Points, in no order, along strands that fork, close into loops and pass close to each other.
Points whose rows are less than 34.7 apart are linked; no others are. Some points are linked to none.
K_532: 21; 5; -3; -1; 13; 16; 6; -11; -18; -5; 27; -15; 10; -12; -26; 0; -8; -23; 13; -2; 3; 7; 17; -3; -5
K_375: 12; -8; 13; 5; -7; 19; -1; -1; -10; -2; -6; 3; 0; 6; -1; -5; 1; -2; -2; -23; -2; 5; 17; -17; -5
K_247: 3; -11; 26; 11; -10; 11; -18; -28; -12; -22; -23; 21; 5; 11; 9; -1; 12; 9; -11; -20; 8; -10; 2; -21; 2
K_597: -7; 12; -16; -13; 13; -5; 6; 22; 16; 6; 11; -25; 4; -7; 8; 1; 1; -9; 2; 13; 5; 23; -2; -6; -2
K_401: 20; -12; 15; 5; -11; 27; 1; -8; -12; -9; 2; -1; 10; 8; -7; -6; 4; -1; 1; -24; 1; -3; 25; -16; -4
K_760: 8; -3; 10; 2; -15; 7; -1; -2; 17; 2; -18; 4; 5; 7; 13; 1; 0; 0; -4; -8; -1; 1; 2; -11; -4
K_7: 1; 4; -14; -4; 1; -3; 16; 26; 13; 7; 10; -19; -2; 0; 3; 0; -13; 2; -11; 5; -7; -3; 0; 10; -12
K_387: -14; 3; 14; 2; 27; -4; -23; -10; 7; -24; -11; -6; 3; -1; 0; 1; 16; -16; 7; 3; 12; 17; -1; 2; 19
K_937: -38; 2; -25; -12; 5; -29; 8; 23; -2; 9; 3; -7; -9; 3; 13; 4; 1; 9; 3; 21; 8; 4; -18; 11; 0
K_703: 16; -4; 8; 8; -25; 11; 8; 4; 23; 8; -16; 8; 4; 6; 9; 5; -11; 15; -9; -8; -10; -27; 2; -3; -16
K_941: -9; -9; 12; 8; -11; 4; -1; 4; 18; 11; -29; 19; -5; -4; 14; 2; -7; -3; 13; 2; 1; -6; -4; 2; -4
K_740: -34; -4; -2; 2; -2; -12; 0; 5; -20; 22; -20; 22; -24; -5; 11; 0; -11; -8; 14; -5; 13; -1; -4; 8; -8
K_179: -9; -13; 6; 10; -3; 8; 8; 13; -12; 5; -13; 19; -21; -8; -6; -3; -11; 5; 3; -12; -11; -10; 12; 5; -9
K_893: 14; 13; -9; -15; -16; -16; -5; -1; 15; 19; 1; 3; 3; 13; 23; 4; 7; 15; -13; -7; 2; 11; -18; -20; 3
K_49: 22; 1; -1; 0; -28; -2; 2; -1; 16; -5; -1; 7; 15; 15; 7; 2; 14; 29; -11; 7; -14; -17; -12; -1; 10
K_45: 4; -1; -3; 2; -17; -5; 10; 8; 10; 15; -9; 9; -11; 7; 8; 5; -17; 11; -15; -9; -9; -17; -3; 3; -15
K_12: -27; -2; -19; -5; 15; -8; 16; 25; -2; -2; 6; -17; -13; -7; -4; 4; -20; 1; -4; 17; -7; -7; -3; 18; -14
K_950: 12; -6; 17; 1; -11; 14; -10; -8; -18; -4; -8; 8; -3; 9; 5; -6; 7; 2; -4; -31; 4; 7; 14; -29; -2
K_144: -24; -5; -13; 0; 8; -8; 15; 18; -9; 2; 2; -8; -17; -2; -5; 1; -15; 0; -8; 5; -5; -1; 3; 12; -8
K_551: -19; -3; -14; -1; -2; -15; 15; 18; -1; 10; -3; -1; -20; 4; 5; 3; -17; 6; -11; 1; -3; -7; -5; 11; -10
K_914: -8; -7; 7; 7; 5; 6; 2; 7; 21; -8; -10; -1; 4; -9; -1; 0; 0; -5; 7; 17; -8; 0; 1; 12; 5
K_509: -6; 11; -10; -1; 22; 4; 11; 0; -16; -11; 20; -19; 1; -26; -25; 10; -15; -19; 3; 21; -9; 2; 7; 6; -18
K_166: -11; 7; -1; -4; 3; -26; -21; -7; 6; -11; -9; 11; -1; 14; 14; 0; 26; 13; 1; 6; 11; 6; -24; 5; 27
K_244: 14; 15; -19; -4; 16; 20; 16; 23; 0; 10; 23; -29; 2; -24; -9; 4; -26; -18; 3; 0; -1; -6; 11; 9; -31
K_557: 7; -5; -2; 5; 7; 13; 14; 5; -16; -5; 15; -10; -3; -5; -23; -3; -9; -4; -7; -6; -12; -4; 19; 8; -8
K_337: -7; 7; -14; -11; -17; -19; 8; 20; 17; 30; -4; 11; -14; -1; 23; 6; -16; 15; 2; 8; -1; -15; -23; 6; -7
K_523: 18; -2; 6; 7; -20; 19; 10; 9; 15; 11; -10; 2; 3; 5; 6; 2; -12; 3; -7; -17; -6; -13; 12; -7; -19
K_798: -5; -10; 21; 10; 11; 6; -14; -19; -4; -29; -9; 3; 7; 6; -7; -3; 13; -6; -5; -8; 2; 5; 10; 1; 14
K_197: -1; 19; -10; -15; 17; -4; -3; 14; 20; -2; 18; -26; 13; -7; 5; 3; 11; -11; 9; 16; 7; 25; -3; -8; 9
K_14: -8; -5; -3; 3; -13; -25; -5; -18; 0; 4; -9; 18; -6; 14; 6; 1; 5; 22; -16; 8; -2; -12; -21; 9; 10
K_273: 1; 6; 3; -3; -4; -22; -24; -15; 5; -17; -9; 16; 7; 17; 12; 0; 30; 24; -6; 4; 2; -3; -26; 3; 30
K_5: 4; 2; 22; -3; 7; 1; -26; -15; -11; -21; -12; 1; 2; 15; 9; -4; 16; -7; -5; -33; 16; 14; 6; -22; 9
K_704: 3; 5; -18; -3; 7; 2; 21; 22; 0; 5; 20; -26; -4; -2; -9; -1; -18; -2; -16; 0; -7; -6; 8; 13; -17
K_801: -4; 4; 15; 0; 26; 2; -17; -13; -3; -22; 1; -13; 4; -2; -8; 1; 11; -20; 4; -6; 8; 20; 9; -4; 13
K_203: 14; -8; 11; 8; 2; 24; 6; -3; 1; -6; 4; -6; 10; -6; -13; -3; -5; -13; 5; -7; -5; 0; 21; -1; -6
K_2: 24; 9; -8; -7; -7; 10; 9; 21; 29; 12; 11; -21; 16; 1; 10; -4; 0; -5; 2; 1; 0; 6; 3; -2; -6
K_938: -16; 3; -17; -9; -9; -22; 11; 20; 7; 22; -2; 2; -17; 4; 16; 6; -17; 9; -7; 5; 1; -8; -15; 8; -11
K_906: -9; 11; -18; -10; 3; -13; -3; 24; 8; -8; 17; 0; 7; 1; 9; 2; 19; 15; 6; 23; -7; 11; -13; 6; 26
K_746: 31; -5; 2; 3; -11; 21; 8; -3; 25; -3; 9; -17; 32; 8; -6; -3; 2; -3; 5; 2; 1; -13; 10; 3; 0
K_577: -12; 4; 6; 2; 24; 9; -3; -5; -7; -11; 3; -8; -3; -21; -13; 3; -4; -23; 11; 9; -2; 17; 9; -2; 0
K_600: -20; -7; 3; 5; -1; -3; 0; 5; -10; 12; -21; 19; -19; -2; 9; -1; -8; -5; 6; -7; 3; 4; 2; 1; -5
K_829: -28; 7; -12; -5; 28; -5; 1; 7; -3; -9; 6; -19; -2; -15; -6; 7; -5; -15; 6; 23; 1; 18; -2; 2; -3
K_98: -15; 0; -14; -2; 17; 0; 14; 13; -19; -4; 14; -17; -11; -8; -16; 1; -14; -6; -9; 5; -9; 5; 10; 9; -9
K_968: 8; 0; 6; -2; -17; -11; -16; -26; 7; -6; -14; 19; 8; 15; 15; 5; 17; 28; -12; 3; -1; -14; -26; -10; 15
K_189: -1; -13; 15; 13; -8; 19; 2; 3; 5; 2; -24; 19; -5; -5; 3; 0; -7; -3; 6; -12; -6; -5; 13; -5; -10
K_117: 4; 9; -5; 1; 16; 5; 11; -4; -3; -10; 22; -22; 9; -17; -22; 7; -9; -22; 3; 18; -3; 6; 7; 7; -10
K_74: -10; 4; -12; -7; 6; -4; 11; 21; 10; 7; 3; -16; -6; 0; 5; 0; -8; -5; -4; 6; -2; 10; 0; 1; -7
K_804: 12; 5; -10; -5; 10; 0; 12; -2; 0; -3; 26; -28; 12; 3; -14; -1; -3; -12; -7; 4; 4; 9; 9; 4; 1
K_908: -29; -3; 3; 2; -8; -16; -3; -6; -9; 25; -23; 25; -16; -1; 15; 1; -6; -5; 12; 2; 15; -7; -12; 12; -4
K_385: 21; -3; 2; -8; 9; 22; -1; 9; -25; 7; 18; -10; -8; -19; -22; -15; 4; -4; 20; -17; -6; 13; 20; -17; -7
K_60: 20; 8; -2; -10; 19; 11; -4; -6; -35; -2; 31; -15; -4; -24; -30; -7; 6; -18; 23; -9; 5; 20; 15; -17; -4
K_220: -9; -13; 18; 13; -2; 14; -3; 0; 14; -1; -28; 18; -2; -8; 7; -1; -3; -8; 12; -1; -1; -1; 7; 1; -3
K_73: -17; -6; -9; 2; 2; -20; 5; 3; 3; -12; 4; -7; -2; 10; -5; -1; 6; 13; -15; 18; -7; -2; -8; 17; 14
K_689: -11; -11; 10; 9; -9; -9; -11; -29; -18; 7; -20; 33; -12; 10; 7; 1; -2; 13; -11; -10; 3; -16; -9; -3; 1
K_980: -2; -5; 12; 6; -11; -10; -17; -32; 1; -7; -21; 22; 3; 16; 12; 3; 10; 18; -15; -3; 5; -12; -18; -7; 8
K_457: 8; 5; 1; -5; -8; -15; -16; -8; 9; -19; -1; 4; 11; 18; 9; 0; 28; 22; -8; 3; -1; 3; -17; -1; 27
K_877: 13; 15; 0; -11; 11; -2; -8; 2; 20; -11; 20; -24; 21; -1; -1; 2; 17; -9; 9; 11; 6; 19; 0; -4; 18
K_327: 8; -6; 20; 5; 5; 12; -10; -17; 13; -22; -4; -8; 18; 5; -5; -1; 12; -8; 2; -2; 4; 5; 9; -2; 12
K_643: -4; -14; 12; 12; -9; -1; -5; -18; -19; -6; -16; 24; -10; 12; 0; -1; 2; 14; -15; -14; -3; -10; 3; -7; 0
K_675: 18; 7; -1; -7; -1; 12; 6; 8; 18; 9; 7; -22; 13; 4; 6; -3; -1; -16; 1; -8; 6; 17; 9; -11; -6
K_527: -20; -15; 19; 18; 10; 2; -17; -17; -10; -20; -23; 26; -7; 3; -1; -7; 11; -2; 2; -6; 6; -1; 3; 8; 9
K_718: 4; -3; 10; 3; -15; -3; -10; -9; 18; -3; -19; 12; 6; 10; 16; 0; 9; 10; -2; 1; 0; -2; -11; -6; 7
K_162: 6; 13; -13; -3; 19; 13; 13; 6; -27; -7; 23; -13; -5; -38; -31; 7; -18; -17; 11; 13; -11; -6; 12; 8; -27
K_475: 23; -1; 8; 8; 11; 24; 7; -10; -17; -9; 17; 1; 8; -31; -34; 1; -8; -19; 23; 4; -7; -5; 20; 3; -13
K_319: 19; 10; -14; 2; 10; 10; 18; 6; 6; -1; 27; -27; 15; -17; -20; 4; -19; -17; 2; 17; -4; -13; 5; 19; -19
K_309: 16; -7; 9; 6; -15; 20; 7; 6; -3; 6; -8; 5; -1; 4; 0; -2; -7; 3; -6; -22; -6; -7; 18; -12; -15
K_282: -14; -16; 5; 7; 6; 11; 2; 18; -22; 8; -11; 19; -27; -18; -10; -10; -4; 4; 16; -11; -11; -2; 12; 1; -7
K_972: 1; -6; -1; 6; -12; -4; 10; 3; -7; 8; -6; 9; -12; 9; 1; 1; -11; 9; -17; -14; -9; -8; 5; -2; -9
K_377: 7; 0; -3; 0; 7; 8; 10; -1; -10; -4; 15; -17; 1; 2; -15; -3; -4; -10; -9; -7; -3; 9; 16; 1; -2
K_92: 22; 3; -10; 4; 7; 12; 16; -4; 0; -1; 28; -23; 16; -6; -24; 2; -14; -15; 0; 8; -1; -11; 12; 15; -10
K_686: 4; -13; 12; 11; -7; 20; 7; 9; -6; 3; -13; 15; -12; -5; -5; -3; -7; 5; 1; -17; -11; -9; 18; -3; -12
K_666: -30; 0; -24; -10; 10; -18; 13; 28; 3; 2; 8; -17; -7; 0; 6; 4; -8; 7; -3; 23; -1; 2; -11; 13; -4
K_24: -24; 9; -16; -6; 29; 0; 6; 7; -13; -8; 12; -21; -2; -23; -14; 10; -14; -16; 6; 24; -5; 11; 2; 2; -15
K_800: 25; 5; 0; -7; -22; 5; 2; 3; 22; 9; -2; -9; 14; 15; 16; 0; 6; 6; -8; -10; 2; 3; -3; -17; -2
K_797: -10; -6; -5; 3; -7; -25; 1; -10; 0; -9; -1; 4; -3; 18; -1; -2; 9; 17; -23; 6; -5; -2; -11; 10; 13
K_13: 33; 6; 0; 5; 9; 19; 5; -21; -10; -6; 26; -10; 19; -13; -27; 3; -11; -29; 23; 1; 12; 1; 16; -4; -8
K_984: 18; 7; 3; -5; 17; 12; -3; -15; -27; -10; 29; -15; 5; -9; -26; -3; 2; -22; 14; -11; 8; 18; 18; -12; 3
K_810: -3; -12; 9; 10; -13; -2; -5; -1; 22; -9; -18; 19; 8; 3; 6; -1; 11; 17; 4; 16; -10; -13; -12; 12; 12
K_755: 8; -8; -2; 5; -5; 9; 15; 9; -17; 1; 9; -3; -9; 4; -15; -5; -9; 6; -13; -18; -13; -8; 19; 3; -10
K_85: -13; -12; 9; 10; -2; -1; -4; 1; 21; -8; -19; 13; 4; -4; 5; -2; 7; 3; 10; 17; -5; -5; -7; 14; 12
K_91: -25; 9; -22; -14; -1; -25; 2; 26; 6; 10; 5; 1; -6; 1; 18; 2; 8; 13; 9; 21; 5; 7; -21; 6; 10
K_733: 8; 4; 5; 0; 8; 11; 3; 1; 19; -5; 6; -18; 15; -7; -5; 0; 1; -16; 7; 10; -2; 10; 6; 0; 2
K_422: -3; -6; 3; 3; -18; -9; -1; -16; 4; 20; -17; 24; -8; 7; 12; 7; -13; 17; -12; -2; -4; -23; -14; 0; -6
K_326: 22; -6; -4; -4; 8; 14; 6; -5; -32; -1; 31; -14; 0; -2; -30; -11; -1; -4; 5; -17; -2; 5; 22; -6; -1
K_683: 11; 3; -1; 5; 16; 19; 11; 1; -21; -8; 19; -4; -2; -34; -34; 2; -12; -15; 14; 8; -13; -8; 16; 8; -16
K_453: -11; 10; -15; -15; -19; -24; 0; 12; 7; 31; 0; 19; -8; -2; 25; 5; -3; 18; 10; 15; 2; -12; -30; 9; 5
K_912: -10; -10; 23; 12; 12; 2; -23; -21; -9; -30; -20; 16; 0; 9; 1; -6; 16; -3; -4; -14; 9; 1; 4; -1; 13
K_414: -1; 3; -10; -4; -11; -14; 5; 18; 18; 5; 0; 3; -1; 5; 12; 0; 3; 14; -3; 14; -8; -1; -15; 7; 7
K_256: -1; -1; 15; 3; -10; -1; -17; -21; 1; 2; -26; 19; -3; 11; 19; 2; 4; 2; -5; -14; 9; 2; -8; -18; 0
K_590: 28; 11; -10; -10; -20; 2; 9; 19; 26; 19; 7; -13; 12; 11; 17; -3; 2; 6; -8; -7; 0; 3; -4; -9; -8
K_560: 3; -5; -4; 3; -9; -1; 11; 12; -20; 9; 3; 6; -20; 6; -6; -4; -10; 10; -16; -20; -11; -5; 11; -5; -11
K_694: -2; 5; -7; -13; -19; -17; -8; -16; 5; 33; -4; 27; -3; 1; 20; 6; -3; 27; 3; 12; -4; -25; -36; 6; 12
K_400: -10; -4; 10; 4; -8; -13; -17; -34; -5; 12; -21; 30; -4; 10; 14; 2; 2; 12; -6; -1; 9; -15; -23; 0; 5
K_507: -22; -7; 9; 8; -11; -11; -8; -22; -16; 27; -22; 37; -16; 1; 11; 1; -9; 2; 6; -3; 10; -18; -12; 11; -5
K_259: 2; -17; 21; 15; -11; 10; -7; -21; -16; -19; -15; 20; 1; 10; -3; -3; 11; 13; -14; -16; -2; -14; 10; -12; 0
K_989: -21; 10; -5; -9; -3; -32; -17; -14; -1; 15; -11; 20; -7; 9; 19; 1; 17; 10; 6; 8; 20; 2; -32; 8; 16
K_227: -18; 15; -10; -11; 0; -30; -19; 2; 4; 4; -5; 16; -5; 7; 22; 2; 25; 13; 12; 11; 15; 10; -27; 3; 25
K_848: -4; -9; 10; 6; 6; 3; -6; -5; -22; -12; -3; 6; -11; 6; -9; -7; 7; 0; -6; -16; -1; 12; 12; -7; 7
K_531: 13; -17; 20; 9; -13; 21; -2; -16; -17; -19; -4; 7; 9; 11; -8; -5; 11; 7; -7; -21; 1; -10; 20; -16; 0
K_100: -3; 5; -18; -5; 16; 1; 18; 13; -18; -1; 28; -26; -5; -6; -20; 1; -14; -8; -13; 1; -7; 3; 12; 9; -13
K_135: -21; 8; -13; -9; 12; -24; -3; 5; 2; 0; 0; -10; -8; 9; 11; 1; 9; -1; -9; 2; 11; 22; -8; -3; 9
K_196: -34; -1; 4; 2; -7; -17; -6; -2; 2; 19; -24; 20; -8; -2; 18; 0; 4; -5; 22; 13; 17; -5; -17; 20; 1
K_340: -5; -2; -5; 1; -4; -10; 8; 2; -1; 0; 0; -5; -7; 12; 0; -1; -4; 4; -19; -5; -4; 4; 2; 2; -1
K_626: 11; -5; 23; 0; -4; 13; -22; -14; -24; -18; -7; 6; 2; 11; 4; -9; 18; 1; -2; -36; 11; 8; 13; -29; 4
K_4: 21; 0; 0; -10; 15; 12; -2; 0; -33; 3; 27; -13; -9; -31; -36; -14; 8; -5; 25; -5; -5; 12; 12; -13; -7
K_376: 25; 7; -8; -1; -2; 19; 13; 19; 26; 11; 12; -24; 16; -7; 1; -3; -11; -12; 3; 0; -1; -4; 8; 6; -14
K_782: -17; -5; 6; 6; -2; -14; -11; -8; 7; -1; -20; 15; -6; 7; 11; -1; 8; 1; 2; 5; 9; 4; -12; 7; 11
K_970: -16; 4; -20; -7; 17; -1; 17; 30; 8; -3; 15; -26; -3; -14; -4; 6; -21; 1; -2; 24; -10; -11; -4; 20; -18
K_727: 6; 7; 4; -9; 11; -14; -10; -11; 6; -19; 11; -21; 13; 17; -3; 0; 20; -2; -10; -6; 10; 17; 2; -3; 20
K_148: -23; 6; -15; -8; 10; -23; 2; 5; -15; 7; 2; -5; -19; 10; 8; 1; 1; -1; -15; -8; 11; 23; -3; -8; 2
K_429: -6; 0; -7; -3; 6; -12; 6; -2; -12; -7; 11; -13; -5; 15; -6; -2; 2; -1; -21; -9; 1; 16; 7; -2; 6
K_608: 18; 6; -1; -7; -9; 5; 4; 5; 15; 10; 1; -14; 9; 13; 12; -2; 0; -6; -7; -16; 7; 15; 6; -16; -7
K_572: 19; 9; -9; 0; 6; 21; 14; 17; 13; 9; 14; -24; 9; -16; -6; 1; -19; -19; 5; 1; -2; -4; 12; 8; -19
K_76: -25; -7; 3; 8; 16; -1; -2; -1; -3; -11; -11; 2; -9; -6; -5; -1; -1; -11; 4; 9; 0; 8; 3; 10; 7
K_81: -5; 6; -15; -7; -12; -20; 10; 10; 0; 26; 1; 4; -20; 9; 15; 6; -19; 10; -20; -8; -1; -4; -10; -4; -13
K_177: -13; 2; -10; -1; 12; -11; 4; 7; 7; -14; 13; -17; 5; -1; -10; 0; 6; 2; -7; 25; -8; 5; -6; 14; 12
K_44: 2; 7; 3; -1; 17; 10; 2; -4; 3; -8; 11; -19; 7; -14; -12; 4; -4; -23; 6; 9; -1; 15; 9; -1; -2
K_111: 12; 7; -4; -6; -13; -7; -6; 7; 16; -9; 4; 1; 12; 11; 10; -1; 21; 18; -3; 8; -8; 5; -12; -1; 22
K_817: -13; 8; -15; -7; 13; -9; 1; 20; 11; -12; 18; -14; 8; -7; -1; 2; 12; 6; 5; 31; -9; 8; -11; 10; 17
K_324: -14; -6; -2; 3; -13; -20; 2; -8; 1; 14; -14; 19; -12; 8; 10; 3; -6; 12; -8; 5; 0; -13; -16; 9; 2
K_556: -17; -3; 3; 5; 16; 8; 1; 4; 5; -8; -7; -4; -3; -14; -6; 2; -7; -15; 8; 14; -4; 8; 5; 8; -1
K_796: 19; -4; 4; 1; -21; 5; 3; 3; 22; -8; -1; -3; 19; 11; 3; -1; 11; 18; -7; 6; -10; -11; -3; 2; 6
K_943: -19; 12; -14; -13; -14; -24; -6; 15; 5; 23; -3; 21; -5; -2; 26; 4; 9; 12; 20; 18; 8; -2; -28; 8; 13
K_985: 5; -2; 6; 3; -20; -4; -11; -4; 19; -4; -16; 22; 9; 6; 16; 1; 15; 21; 5; 12; -6; -10; -19; 0; 15
K_949: -22; -12; 9; 10; -10; -5; -1; -4; -20; 23; -23; 39; -24; -7; 5; 0; -12; 4; 12; -9; 4; -19; -1; 9; -10
K_594: 23; 7; -14; -2; 9; 3; 14; -7; 3; -1; 34; -29; 21; -1; -20; 1; -8; -17; 0; 11; 5; 0; 7; 9; -4
K_364: 1; 5; -7; -5; -17; -13; 4; 4; 8; 29; -8; 11; -14; 6; 18; 6; -19; 10; -12; -8; -2; -10; -11; -6; -12
K_112: -17; 8; -14; -10; 0; -25; -2; 13; 10; 9; -1; -2; -7; 6; 18; 1; 8; 6; -2; 8; 8; 15; -16; -3; 9
K_911: 15; 10; 4; 1; 14; 25; 5; 0; -2; -1; 10; -10; 8; -30; -17; 5; -14; -32; 20; 7; -2; 8; 15; -3; -17
K_34: 3; 3; 19; -3; 18; 3; -23; -14; -5; -25; -3; -10; 6; 9; -1; -1; 15; -16; 0; -22; 14; 18; 11; -12; 15
K_439: -13; 3; 6; -2; -6; -22; -22; -29; -1; 14; -20; 27; -3; 10; 18; 1; 11; 10; 4; 4; 15; -9; -30; 5; 12
K_770: 9; 0; 12; 1; 3; 10; -9; -4; 24; -13; -3; -10; 19; 0; 2; -2; 10; -9; 8; 6; 1; 10; 4; -3; 12
K_832: 0; 11; -17; -4; 16; 5; 16; 19; 6; -2; 21; -29; 5; -20; -13; 7; -20; -10; -1; 21; -8; -9; 1; 16; -21
K_603: -18; -4; 3; 2; -12; -7; -3; 8; 19; 17; -26; 20; -5; -5; 19; 1; 0; -1; 20; 12; 6; -5; -16; 11; 1
K_892: 9; 14; -14; -10; -7; -6; -3; 21; 10; -10; 19; 0; 13; 7; 9; 0; 23; 17; 1; 14; -10; 11; -10; 3; 28
K_534: 26; 0; 4; 2; 5; 33; 7; 7; -10; 8; 13; -9; 5; -15; -16; -7; -9; -17; 18; -16; -3; 2; 25; -7; -15
K_343: 31; 3; 1; 6; 6; 20; 7; -16; 7; -3; 21; -17; 27; -8; -19; 2; -10; -27; 17; 5; 8; -4; 14; 1; -7
K_866: 20; -4; 4; 4; -12; 14; 8; 6; 26; -3; 0; -10; 19; 6; 0; -2; 1; 2; -1; 3; -8; -9; 7; 5; -1
K_146: 33; -9; 4; 0; 0; 30; 2; -13; -17; -4; 21; -12; 17; 8; -17; -10; -2; -12; 15; -23; 13; -1; 26; -17; -1
K_973: -18; -1; -4; -1; 4; -16; -4; 0; -21; 8; -7; 9; -22; 9; 6; -2; -1; -2; -9; -13; 7; 16; 0; -7; 1
K_469: 7; -5; 4; 2; -23; -2; -2; -25; 8; 18; -16; 22; -1; 7; 12; 10; -12; 28; -17; 0; -9; -34; -19; -7; -5
K_118: 27; -2; -1; -2; 7; 29; 6; 11; -19; 10; 18; -10; -4; -24; -24; -12; -5; -7; 21; -15; -8; 0; 22; -8; -13
K_232: 15; 9; 5; -9; 9; -5; -12; -6; 17; -20; 18; -21; 22; 10; -2; 0; 24; -2; 3; 4; 6; 15; -1; -2; 25
K_398: -29; -13; 11; 16; 16; 0; -8; -8; -6; -15; -20; 16; -9; -5; -5; -4; 5; -9; 8; 8; 3; 2; 2; 15; 10
K_421: -24; -13; 7; 9; 5; 5; -4; 7; -20; 8; -20; 26; -25; -11; 0; -8; -1; -5; 17; -9; 1; 3; 7; 3; -3
K_678: 30; -4; 7; 5; -2; 25; 6; -9; 19; -4; 12; -16; 30; 1; -12; -2; -5; -15; 12; 3; 4; -7; 15; 1; -4
K_865: 17; 6; -3; -7; -24; -13; -9; -11; 7; -2; 1; 13; 11; 15; 14; 5; 17; 33; -13; 5; -9; -9; -25; -8; 17
K_223: -14; -4; 5; 3; 6; -3; -9; -1; -23; -1; -9; 11; -19; 3; 1; -7; 5; -3; -2; -17; 3; 17; 7; -11; 4
K_347: 15; -3; 7; 4; -28; 7; 4; -13; 12; 13; -17; 15; 2; 8; 12; 9; -11; 22; -17; -9; -8; -30; -6; -14; -14
K_997: -2; -12; 23; 12; -12; 10; -18; -32; -19; -6; -26; 37; -6; 5; 11; 0; 6; 13; -8; -16; 6; -18; -3; -22; -3
K_58: -7; 2; 1; -2; 9; -16; -7; -10; -3; -15; 3; -11; -1; 16; -1; -2; 11; -1; -17; -7; 7; 17; 1; -1; 14

How many points has the smallest loop of links through each point below? Write none if it is on no loop.
K_2: 5
K_941: 12
K_457: 28
K_755: 18
K_556: 11
K_704: 20

A tip is a point with one link. Name the tips that can be reached along the links from each point below, in the order of the rows.
K_166: K_387, K_949, K_534, K_997
K_666: K_848, K_943
K_556: K_760, K_829, K_475
K_675: K_244

A fork is a point with three links, a tip a point with one. Leave the first point through the second and follow the links. Name the first fork or tip that comes.
K_973; K_148: K_12
K_49; K_796: K_534
K_469; K_422: K_400
K_166; K_273: K_309

Name the points in between on the shortest way along the links from the first point to the second, in order.
K_531; K_422: K_401 > K_375 > K_309 > K_523 > K_703 > K_347 > K_469
K_375; K_166: K_401 > K_531 > K_259 > K_643 > K_689 > K_400 > K_439 > K_989 > K_227
K_343; K_189: K_678 > K_746 > K_866 > K_796 > K_49 > K_865 > K_968 > K_980 > K_400 > K_689 > K_643 > K_259 > K_531 > K_401 > K_375 > K_309 > K_686
K_429; K_144: K_340 > K_972 > K_45 > K_364 > K_81 > K_938 > K_551
